Each row is a point on a landscape with many valleys, with its height.
A ball rolls from a point to the lowest of its 4 nearest points, and stops where none of them is lower. Distance is the straight distance between rows; heights are no part of it.
fasen: -26 -9 11 -10 22 3 5 -10 -19 22 48 -7 8 -40 -2 -2 -44 -3 -5 30  (h 234)
rafe: -24 40 -12 -38 2 8 17 -11 -5 24 23 18 -13 -11 -10 -5 -22 2 -7 33  (h 350)
lisev: 8 44 7 -37 14 -8 46 -14 -17 8 1 -16 37 3 1 14 -29 46 2 -3  (h 148)
vasa: -12 -52 6 21 -29 27 16 -4 -7 15 -65 -19 21 4 -5 11 -1 28 -21 -56  (h 491)
dem: 7 58 6 -48 -12 -6 37 -5 6 -5 -15 6 20 5 -1 9 -17 44 -20 -4  (h 106)
remez: -34 -16 7 0 17 16 -14 1 5 17 39 21 -25 -1 5 5 -14 -31 -3 -12  (h 434)
buset: 22 -9 -22 2 0 -3 -19 1 7 18 -3 -35 5 5 12 -25 14 -7 -22 5  (h 50)
povif: 0 -47 9 33 11 6 5 -15 2 14 -2 -25 0 15 20 -12 -21 -15 9 -27  (h 282)
gis: 4 -7 31 21 -4 -11 8 -10 -12 -10 -28 1 -12 4 6 -15 -17 -26 74 -15  (h 276)
risi: 1 -34 1 28 -39 -1 -18 9 -1 -6 -52 -14 -15 -2 -10 -3 16 -13 -4 -31  (h 461)
sati: -11 18 -18 -11 -4 10 -15 10 15 -2 19 30 25 -9 8 26 10 23 -80 42  (h 105)
vef: 2 34 -5 -18 -2 -7 -19 13 0 -10 27 37 -17 -4 -23 26 37 7 5 16  (h 188)
gipot: 3 -51 -6 13 -3 10 -12 17 -2 16 -25 -49 35 12 16 -26 21 -10 -33 -23  (h 57)
gif: -7 27 -13 -9 6 5 -23 -12 6 -12 15 53 14 8 -2 25 23 28 -57 49  (h 167)
godab: -13 -15 13 9 4 3 6 -8 -15 10 26 -1 -21 -29 0 -20 -11 -38 32 12  (h 193)
nitis: -13 -33 4 44 -6 13 14 -19 13 -8 -45 -6 -22 15 8 3 -25 -18 29 -31  (h 508)
Dev: -12 -65 1 26 -13 11 -8 21 34 -32 -30 41 7 -5 16 5 63 -12 -13 -1  (h 546)
dofu: -17 14 17 9 -12 -3 -4 11 2 0 -10 30 -33 9 -10 0 26 -44 82 -9  (h 29)
zezef: -16 30 10 -28 15 -10 44 -10 -32 -6 13 -17 27 -18 -19 19 -46 33 -12 17  (h 183)
pefim: 17 -8 -3 16 -8 -7 -35 -10 1 -2 -32 -8 -14 28 2 -25 14 -12 18 -11  (h 315)
regu: -29 -70 22 26 10 20 24 -10 11 5 -6 -20 6 -8 23 -16 -30 -19 7 -16  (h 381)
ter: -5 7 -8 -15 21 -1 12 -14 -13 29 34 -19 16 -13 7 -6 -43 12 -16 26  (h 162)
vog: -2 21 -22 -23 6 4 -2 4 9 23 27 -2 0 -9 4 -5 -22 7 -36 19  (h 223)
bim: -1 3 10 19 -5 -9 -22 5 19 -12 8 37 -40 20 -1 9 19 -26 41 -15  (h 256)
Gir: 1 53 5 -32 -20 -8 26 9 -1 -37 -15 16 13 11 -15 27 2 37 -43 19  (h 96)
nivi: -6 55 -2 -29 13 -6 -16 2 -9 -30 13 35 -6 8 -23 30 15 26 -3 10  (h 195)
salu: 23 11 -3 -12 8 -15 10 -8 -16 12 7 -21 4 -20 4 -23 -8 -9 33 8  (h 37)
mupo: -3 -8 15 9 15 6 -7 -29 -18 1 -14 -9 -12 7 2 -38 -21 -27 51 7  (h 279)
Puge: 11 -9 37 14 15 -11 16 -20 -21 -4 6 -13 13 -13 6 -17 -20 -9 72 1  (h 32)
baf: 6 19 17 -16 31 -9 17 -19 -32 9 30 -13 24 -5 -6 8 -42 23 18 0  (h 187)
zavo: -5 -52 1 30 -28 12 -31 9 21 -32 -56 21 -1 8 7 -4 41 -2 -20 -13  (h 535)
vas: -1 18 16 -9 0 -13 -4 12 -10 4 23 23 -26 -13 -7 5 2 -28 49 -13  (h 228)
nunur: 8 0 22 -5 23 8 18 -33 -16 10 24 -26 34 -15 5 -29 -23 19 47 44  (h 154)
nenez: -14 -40 3 3 4 14 -14 25 28 1 15 1 -12 -6 18 -7 9 -29 -17 -22  (h 460)
Dok: 14 -33 1 41 -7 -16 -35 0 19 -23 -16 49 -2 9 14 -5 52 -8 4 14  (h 619)
nav: 10 -57 2 29 -16 6 -16 22 28 -27 -35 0 12 4 18 -4 37 -9 -26 -20  (h 488)
Falim: 3 53 -12 -33 -6 -10 2 18 -2 -14 17 23 -6 -14 -22 28 23 15 -6 14  (h 109)
kifil: -7 -44 2 18 5 13 -10 -8 1 11 -19 -28 1 12 14 -25 -10 -20 -5 -23  (h 192)
Karez: -39 -58 -4 20 2 40 47 1 15 -9 -56 -28 18 -10 4 15 -27 10 5 -38  (h 575)
Sif: -4 28 -12 -19 21 6 -14 -15 0 17 21 9 -11 7 5 -16 -24 -3 -2 12  (h 278)
guveg: 19 21 0 -11 22 -9 -16 -11 -5 5 20 1 -1 11 3 -5 -17 4 17 -10  (h 176)
verez: -16 -63 32 46 -11 23 20 -37 -25 9 -33 -28 11 3 -6 -15 -21 3 24 2  (h 477)
zet: 6 -1 -10 -3 13 0 -34 4 13 2 24 9 -11 4 12 -8 10 -10 -24 4  (h 219)
tefen: 18 -35 2 42 -10 -10 1 -3 2 3 -32 -27 -7 24 8 1 -3 -10 21 -37  (h 403)
melek: 11 -30 12 32 -21 -15 14 -1 -16 2 -19 -28 -8 -9 -3 -13 -11 -23 39 -16  (h 379)
Laz: -40 24 -10 -15 19 15 -26 -1 -3 -13 28 31 -8 21 -25 38 9 14 -40 28  (h 264)
dure: -22 45 8 -40 25 6 25 -33 -15 9 12 10 9 -3 -2 -8 -52 30 12 27  (h 53)
fenu: -15 -35 2 21 -20 7 -3 6 -2 -1 -28 -12 -29 -11 -1 -17 4 -35 11 -16  (h 430)
gesir: 34 41 -28 -26 -3 -6 4 -6 14 9 -5 -6 1 5 8 -23 10 11 -9 22  (h 267)
notum: -12 21 -7 -14 15 -3 -9 9 -12 0 30 -1 3 -7 -11 24 -27 10 -37 3  (h 149)
duset: 3 27 -5 -17 2 -8 -7 0 -12 7 5 7 -22 -10 -2 -20 11 -23 45 7  (h 150)
Nos: 14 -3 -3 -4 5 -13 4 9 -13 14 36 -17 2 -27 -1 -2 -16 -11 -5 -7  (h 115)
Ras: 3 44 -12 -23 -2 5 -4 0 9 -4 13 16 5 10 -9 18 -13 29 -54 27  (h 131)
Geg: 13 -50 -2 42 -28 -5 -1 22 16 -8 -36 -28 -2 2 2 7 17 -11 -7 -37  (h 453)
sud: 2 -19 -12 -5 8 -2 6 1 -6 34 22 -37 10 -22 14 -24 -14 -9 -19 15  (h 102)
Revus: 20 -7 1 19 7 -7 -41 -4 17 -16 -2 19 -19 26 10 -9 16 -13 17 -8  (h 254)
vad: -33 -47 -2 26 -15 31 -13 8 40 -29 -44 34 -23 18 3 8 44 -13 -1 -14  (h 585)
nadur: 38 8 -14 6 -2 -21 -25 9 11 -3 7 -7 -4 3 6 -9 24 -2 3 2  (h 112)
Pude: 12 17 -13 -1 -18 -16 -17 23 5 0 11 16 -23 -7 -11 -2 57 -25 31 16  (h 231)
Kagek: 38 46 -13 -14 7 -15 -12 -4 1 -16 7 17 25 12 -2 18 7 43 -27 16  (h 73)
zakig: -15 -40 -7 37 -10 14 6 14 42 -22 -30 8 -27 6 16 16 10 -20 4 -31  (h 483)
gomu: 11 6 -19 -9 10 7 -8 11 12 30 32 -30 42 3 20 12 -10 19 -65 9  (h 263)
Keso: -24 -50 0 18 -9 34 3 24 39 -32 -55 6 1 7 7 6 13 -8 -15 -35  (h 589)
Kufiz: 11 1 15 -2 3 -14 15 0 -22 2 22 -7 -6 -38 -3 -9 -13 -24 50 2  (h 110)
Beraf: -7 -41 0 19 0 11 -36 3 31 -20 -21 19 -6 20 20 -16 36 -16 -14 -7  (h 552)
badi: 13 13 6 9 -18 -24 -25 21 5 -14 -24 10 -22 11 -5 -14 31 -22 59 -10  (h 184)
delot: 3 19 -27 -23 -9 -1 6 14 14 22 21 -4 -10 -21 0 -7 4 -3 -37 28  (h 247)
Bugo: 17 -35 4 46 -34 -11 6 0 -18 10 -52 -28 6 20 -14 3 10 6 9 -37  (h 429)
Vurep: 34 7 -4 8 19 -13 6 -2 -17 29 29 -26 23 17 9 -1 -2 13 2 -16  (h 268)
tosir: 14 33 -14 -17 -5 -10 -1 16 -6 -3 27 -3 7 -22 -12 24 -1 14 -45 8  (h 79)
ver: -39 51 -4 -37 16 11 9 -10 -8 -2 9 21 -8 18 -20 17 -31 24 -26 25  (h 320)
loto: 18 6 -9 6 -5 -11 -31 11 11 -7 12 18 -18 2 -1 -4 36 -12 7 12  (h 177)
rez: -14 3 -5 -4 9 14 -31 -4 11 10 26 23 -31 13 1 -6 13 -23 5 4  (h 329)
peko: -12 44 -13 -29 5 8 -7 1 3 2 24 28 -14 3 -17 17 9 13 -24 24  (h 144)
fari: 3 -44 7 33 -5 -2 17 2 9 3 -1 -18 -9 -5 14 0 -15 -24 17 -29  (h 317)
moga: 9 59 -7 -46 2 -9 13 0 0 -9 6 13 2 -14 -5 6 3 23 6 3  (h 44)
ribu: 30 -23 3 25 -20 -24 15 6 -35 18 -24 -47 14 1 -11 -18 12 -5 29 -17  (h 405)
rira: -20 -38 1 20 0 19 -12 1 21 -5 -19 -1 -24 16 20 -13 -1 -29 1 -26  (h 345)
lisu: -23 52 -1 -27 26 -3 0 -8 -23 -16 11 9 2 19 -19 21 -36 24 -16 1  (h 258)
Mimu: 38 30 -14 -1 -1 -15 -14 9 1 -15 20 7 31 -4 5 26 10 32 -43 16  (h 43)
zison: -17 46 -7 -37 -25 9 19 2 9 -4 6 43 -4 13 -35 33 32 25 -38 41  (h 21)
nel: -12 46 3 -42 4 -3 34 -4 -20 -2 9 4 6 -27 -13 11 -26 21 6 12  (h 126)
Fas: 30 -34 0 21 -4 -13 -11 28 17 -2 23 -15 6 -16 13 13 14 -14 -20 -27  (h 509)
numaz: 23 46 11 -42 -28 -12 56 1 3 4 -7 -6 28 -2 -1 7 -20 44 -30 0  (h 124)
Ribek: -44 47 -1 -42 12 4 19 -5 -22 -11 16 12 -10 -4 -27 23 -25 12 -7 17  (h 245)
vom: 15 -33 5 27 -4 -6 16 -13 -43 25 -17 -53 23 7 -6 -28 12 -1 20 -2  (h 416)
bolon: 23 9 17 -10 24 -5 37 -18 -29 21 24 -27 39 -15 7 -15 -8 31 46 15  (h 68)

Call two points neighbours if one is among the 4 nearest of the other. Go from one point of each pair to the other, from neighbour to neighbour, staying as low as possible. Name the highest point that can't be avoided.
salu, moga -> baf
dure, zison -> nel
salu, buset -> Nos

For each start below, name the point where the ball stops.
zavo -> kifil
Dev -> kifil
vasa -> kifil
